Each row is a point on a landscape with many valleys, with its height.
From any point a ball rolls to the lowest of the 2 points nearest to it. It stops when none of these is lower. Distance is the straight distance between rows; heights are no part of it.
(565): [ 94 101 124  95 105  73  88 108 115  90 128  93 108  96  92  74 114  51
  94  65 126  78  86 121]  height 263
(344): [ 89 125  84 106 128  76 139 130  92 124 126 108  88  83 124 117 129 109
 141 104  92 104  88  88]  height 712
(1025): [ 94  84 108  98  92 107  92  91 120  87 123 109  86 114  86  81  94  96
  82  94 112 101  97 129]  height 455
(764): [ 82 115 100 121  87  94 101  97  97 110  92 129  83 103  94 133 123 123
 107 111 100  97 117 102]  height 495
(566): [110  86 100  74 104 108 110 114  96  99  80  79  97  92 100 108 107  97
  71  78 117 108 101 102]  height 547
(16): [114 112  98 111 111 117 118 119 102 108  72  80  82 103 115  89  95 118
 106 108 106  94  97  79]  height 355
(226): [122  81 121  93 121  96 132 107  83 131 106  91  80  87  92  98 142 116
  93 103  90 103 110  81]  height 454
(672): [100 117 101  92 122  81 118 119 119 127 123  91 102 106 106  97 103  82
 102  84  87  80 114 102]  height 337
(578): [107 149 105  98 109  71 105 127  92 107 118 108 122  92 124  84 113 121
 111  97  74  94 104  75]  height 636
(639): [100 130  73 106  63  82 126 105 120  94 112 130 108 119 118 109  95 106
 125  85  77 120  97  79]  height 539
(198): [106  82 106  95  90  92  74  84 108 111 101  99 128 116  93  77  79  89
  97  92 108  90  75 127]  height 289
(95): [ 95 120  94  97 101  97 116 118  95 103 132 112 127  89 126  82 107 109
  95  79  86  83  98  96]  height 670
(301): [ 71  81 104  85 114 117 103  77  77  97  95 111  76  92  95 101 107 110
  95 125 105 131 100 119]  height 510
(969): [ 97  57 122  79 112 104  55  77  77  96 100  80 108  78  96 113 104  65
  99 100 100 105  71 128]  height 392
(134): [102 104 122 106  97  91  74  96 110  82 119 102 104 104  79  91 105  63
  82  60 108  82 110 108]  height 134
(272): [ 87  83  83  94  72 104  95  64  83  84  82 103 113 112  90 102  94 106
  99 141 117 113 110 100]  height 508
(771): [106 119  77 107  78  88 118  91 125 110  88  95 105 133 104 116  84 125
  98 114  92 117 102  68]  height 208
(795): [ 85  71 113  78 127 125  95  99  93 100  90  82  62 109  76  97 105 102
  99 108 101  85  94 118]  height 439
(890): [111  94  90 100  88 110 109 119  88 105  86 108  95 110  86 119  91 119
 108 122  96 105  94 102]  height 161
(943): [ 93  82 111 102  95 101 106 109  81  99  77  95  97  94 103 111 131 103
 109 101  80  75 104  91]  height 445
(478): [ 85  76 105  80 104 118  74  77 103  89  98 100  87 111  84  89  78 108
  92 102 121 111 101 142]  height 416
(269): [ 85  74 104  78  93  86  76  82  93 109 102  81 106  97  96  91  90  74
  89 108 114 107  70 124]  height 350
(1020): [ 89  86  90 132 104 102 115  96 104 100  85  78 100  83 100 132 115  99
 124 151  98 102  97 100]  height 323
(418): [128 101 116 113 124  84 137 128 102 127 112  85  93  75 101  96 132 104
  99  88  84  85 110  71]  height 408
(352): [105 121  97  98  92  89 114 109  88 116 108 112 100 129 107  98  89 106
 132  78  77  88  87  91]  height 466
(313): [113 108  83  97 105  96 124 121 117 113 105 115  95 115 106 127  88 120
 103 110  95  97  89  80]  height 52
(388): [122 121 114 133  93  92 128 106  96 109 116  80 120  87 105  97 105  98
  89 109  97  91 107 107]  height 262
(737): [ 97  96  88 109  82 102  76  85 134 101  98  88 127 126  99  68  74 101
  77  91 108 104  74  95]  height 157
(144): [ 94 138  77 106  90  65 126 106 118 104 121 124  91 107 133 102  97  93
 126  80  89 100 122  76]  height 564
(529): [100 111 113 102 111 112 108 115  80 102 104 132 114  81  96  96  99 104
 106 108 113 114 102 105]  height 389
(1024): [ 99  72  90 125 105 107  97  95  84 107  87 107  66  90 109 147 115 116
 120 143  97  98 112  99]  height 295
(715): [107  59 109  98 102 123  67 100  90  85  93 106 112  78  84 107  87  94
  72 109 113  86  99 110]  height 282
(353): [ 89  57 106  94 102 123  41  95  76  68 107  94  83  59  92 113  74  86
  78 125 103 100 109 121]  height 219
(873): [105  87  69 114  78 140  94  75  98  97  88 100 103 116 108 115  78 133
 106 112 103 104 119 101]  height 287
(827): [109 100 130 103 147  98 109 110  91 134  98  90 104  72  89  77 125  86
 115  76  97  93  98 110]  height 548
(74): [ 97  80 109 103 117 114  83  95  69 107 105 120  99  88  73 101  98  86
  83 107 117 102  98 112]  height 333
(436): [ 75  98  95  83  96 117 109  95 101  98  92  96  58 116  82  99 100 115
  92 125 105 101 108 119]  height 478
(716): [118  69 134  90 112 107  60  84 101  88  81  89  96 114  92  97  89  85
  87  96  96 106  95 113]  height 342
(274): [ 87  76  73 110  83 121  74  84  79  93  77 107  76  94 107 152 100 131
 115 137  85 108 117  91]  height 268
(263): [111 126 130  96 120  81 109 127 109  91 122  95 113  90 105  64 110  72
 103  72  89  87  95  88]  height 139
(224): [ 78 107  97  87  88 103 114 109  98 104  92 100  84 116  88 101 110 111
  77  86 105 107 110 100]  height 513
(227): [ 84  72 125  85  88 104  39  83  87  67  99  77  65  66  85 109  60  75
  78 115  95 124 100 127]  height 137
(120): [ 95 102  98 108 113  92 118 115  91 118  75  91  69  95 102 121 113 130
 111 118 119  98 108  80]  height 412
(385): [ 95  63  83  83  94 109 100  84  81  98  73 114 112  78  99 116 103 121
 101 136 116 109 106 107]  height 482
(597): [ 98 103 106 115 121 101 117 100 113 114 103  97  70 107  94  94 108  88
 104  85  95  75 117 105]  height 391
(411): [ 81 101  72  89  76 118  91  69 135  75 106 107 108 115  76  87  94  80
  99  87 105 106  99 103]  height 431
(948): [107  66 122  87 104  99 105 102  92 112 106  95  91 103  97  93 115 120
  75 134  83  96  92 118]  height 550
(784): [104 112  89 108  68 104  95  93 126 107 103  87 125 117 103  91  90 116
  79 113  89 118  84  97]  height 291
(169): [100 106  74  94  74 127  91  85 121  77  97 114 118 130  57  86  82 105
 104 100  96 128  98  80]  height 484
(137): [104  94 111 102 104 102  99  96  94 111  94  92 116 101  96  84  87 103
 114 108 112  82  83 115]  height 354
(686): [ 96  86  92  84  69 110  60  66 116  58  85  76 122 105  74  86  89  85
  80  98 129 118  99 110]  height 587
(107): [ 93  60 109  81 107 102  80  83  74 102 114 105  73  86  92  98 100 108
  85 145  94 116 102 125]  height 528
(601): [101  81 112  74  79 104  74  89  95  79  65 104 102 119  94 102  87 106
  97  95  93 110  88 102]  height 410
(273): [ 97 132  86 109  96 104 105 106 124  90 117 129 114 109 128  79  94 116
  84  72  99  85 112  80]  height 696
(805): [100  84  88 110  80 128  90  93  79  78  82 102  97 111 108 136  95 122
 107 129  90  87 106 110]  height 229
(781): [ 90  90 106 102 102  89 111  82  91 111  95 128  88  93 106 107 132 110
 115 102  97  92 111  90]  height 473
(354): [113 127 116 122 102  92 122 129  89 109  93  95 107  90 106 101 115 105
  89  95  90  74 111  77]  height 341
(122): [117  86  99 102 127 110 109 104  91 127 100  99 105  79  97 109 119 109
  78 104  92  96 106  90]  height 489
(767): [ 94  95  96  81  82  96  66  82 116  67 102  87 115 130  78  74 104  95
  79  68 119 109  90 124]  height 560
(219): [102 120 116 100  93 102  91  90  97  73  87  79 107 112  84  89 102  79
  65  88 100 122  97 118]  height 561
(870): [111 117 105  93 119  81 101 113 115  95 136  96 119  95 111  75 100  62
  79  67 106 103  82 111]  height 338
(655): [ 96 130  83  98  75  96  93  69 123 101  96 102 116 122  91  96  88 101
 118  79  91 104 103 107]  height 353
(954): [113 132  79 111  97  93 115 106 116  92 128 118 123 118 138  72  74 123
 116 105  91 104 111  79]  height 725
(151): [ 85  89  92  85 109 111 109  98  90 101  72 104  80  83 104 111 110 134
  87 122 135 101 110  93]  height 451
(243): [ 80  83  89  83  88 109  67  87  93  86  71  86 113 102  76  91  84  81
  80 110 129  99 105  85]  height 549
(424): [116 127  68 117 121  70 138 146 108 117 135 108 100  73 142 118 108 113
 131 110  91  96 105  68]  height 701
(863): [ 95 126  99 120 120  88 129 113 111 104  89  92  92 102 129 103 104 107
 131 104 101  99  97  87]  height 271
(64): [ 90 120  84 109  76  90 115 107 101  85  94 126  94 113 116 121 111 125
 133  99  97 106  97  92]  height 517
(830): [103  78 121  86 125 105 106 106  99 119  93  78  94  72 102 108 131  88
  78  95 106 101  99 111]  height 518
(958): [ 92 108 130 110 107 102  98  93 102  98  90  83  86 102  92 102 107  78
  87 111  87 119  83 108]  height 595
(79): [100 101 104  76  80  96  93  93 120  72 104 105  98 117  87  68  95 115
  83  65 119  96 115 120]  height 509
(669): [ 88  89 106  99 121 121 111 110 102 115 107  90  85 105  80  94  85  85
 103 106 113  70  93 114]  height 400
(801): [105 112  91 107  85  86 108  99 116 111  92 114 107 109 107 107  75  86
  93  82  95  94 120  74]  height 465
(135): [102  96 140 119 100 101 118 115  86 102  94  90 103 100 110  86 139  84
  94  88  89  75 105  84]  height 405
(195): [102 123  85 111  95 116 103  92 104  99 101 122 111  97 108  89  81 115
 114  92 115 122  99  90]  height 423
(794): [ 96 100 101  95  72 121 106  82  94  81  82  76 100  99  84 112  98  85
  83 103 102 102 115 126]  height 519
(372): [104  89 115  92 125  84 103 115  88 137 122 101 125  79 100  73 109  73
 120  73  94  95  81  94]  height 516
(552): [104  84 103  76  90 129  72  84  86  83  71  87 103  96 103 121  76 111
  86 111  85 127  97 123]  height 457
(323): [ 89  99  93 103  94 131  82  85 107 102  78 109  95 104  97  88  77 124
 107 109 115 125 106 116]  height 357
(575): [ 94 115  91  84  86  94 111  91 108 105  77 104  91 132  87 106  89  99
 129  89  91 104  93 100]  height 421
(333): [125  92 130 100 113  90 113 110  94 132 101 110 116  77 114 102  98  68
 116  73  90 103  89  82]  height 488
(892): [108 125  67 103 111  89 134 130  92 114 137 119 126  85 120 102 115 105
 115  91  96  88 108  74]  height 687
(997): [111  71 107  86  93 113  75  75  85  72  84  62 109  89  91 120  95  91
  78 113  89 106 100 134]  height 487
(362): [121 126  75 136  91  98 118 102 119 104 124 118  97 114 134 100  76 111
 118 110  93 113 110  60]  height 740
(646): [108 135  58 111 124  58 125 160 100 104 140 104  86  86 114 132 126 127
 152 101  94  96 103  57]  height 713
(446): [113  93 118 126  96  91  62  92 108  81  96  97 100 115  83  77  78  68
  81  74 118  99  94 109]  height 64
(503): [104 108 107  80 102  73 108 101 111 118 106  90  97 118 100  95  85  84
  84  68  95  85  95  91]  height 406
(142): [ 93  89  87 110 125  99 130 116 107 113  97  95 105  82 102 130 126 115
 134 141 106  89  82  85]  height 352
(460): [110 138  98 128 105  99 124  99 123  87 102  99 119  97 118  95  94  91
 105 102  87  99  94 105]  height 127
(256): [106 119 113 109 128  97 111 108  94 132 112 130 101  78 111  82  89  82
 113  87 109 112 104  90]  height 443
(913): [119  78 118  99 100  97  44  95  94  72  99  79  96 115  83  89 107  78
  60  82 108  81  94 122]  height 242
(826): [ 83 116  97 114  88  96  99  88 102  87 103 106 106 110  95  98 105  68
 102  83  95  90 100 109]  height 254
(482): [106 156  81 101 100  66 110 125  89  95 125 118 107  97 141 109 104 119
 141  86  77  95 113  74]  height 597

For each start below, name the point where the ball stops.
(482) | (460)
(794) | (446)
(948) | (460)
(830) | (460)

Call two points neighbours if one is among the 2 nearest of the other. Go from one point of each pair to the other, from neighbour to neighbour, staying as low as possible. Name the highest point that can't be avoided.
(446) and (529) | (195)
(446) and (460) | (120)
(672) and (446) | (870)
(805) and (737) | (784)
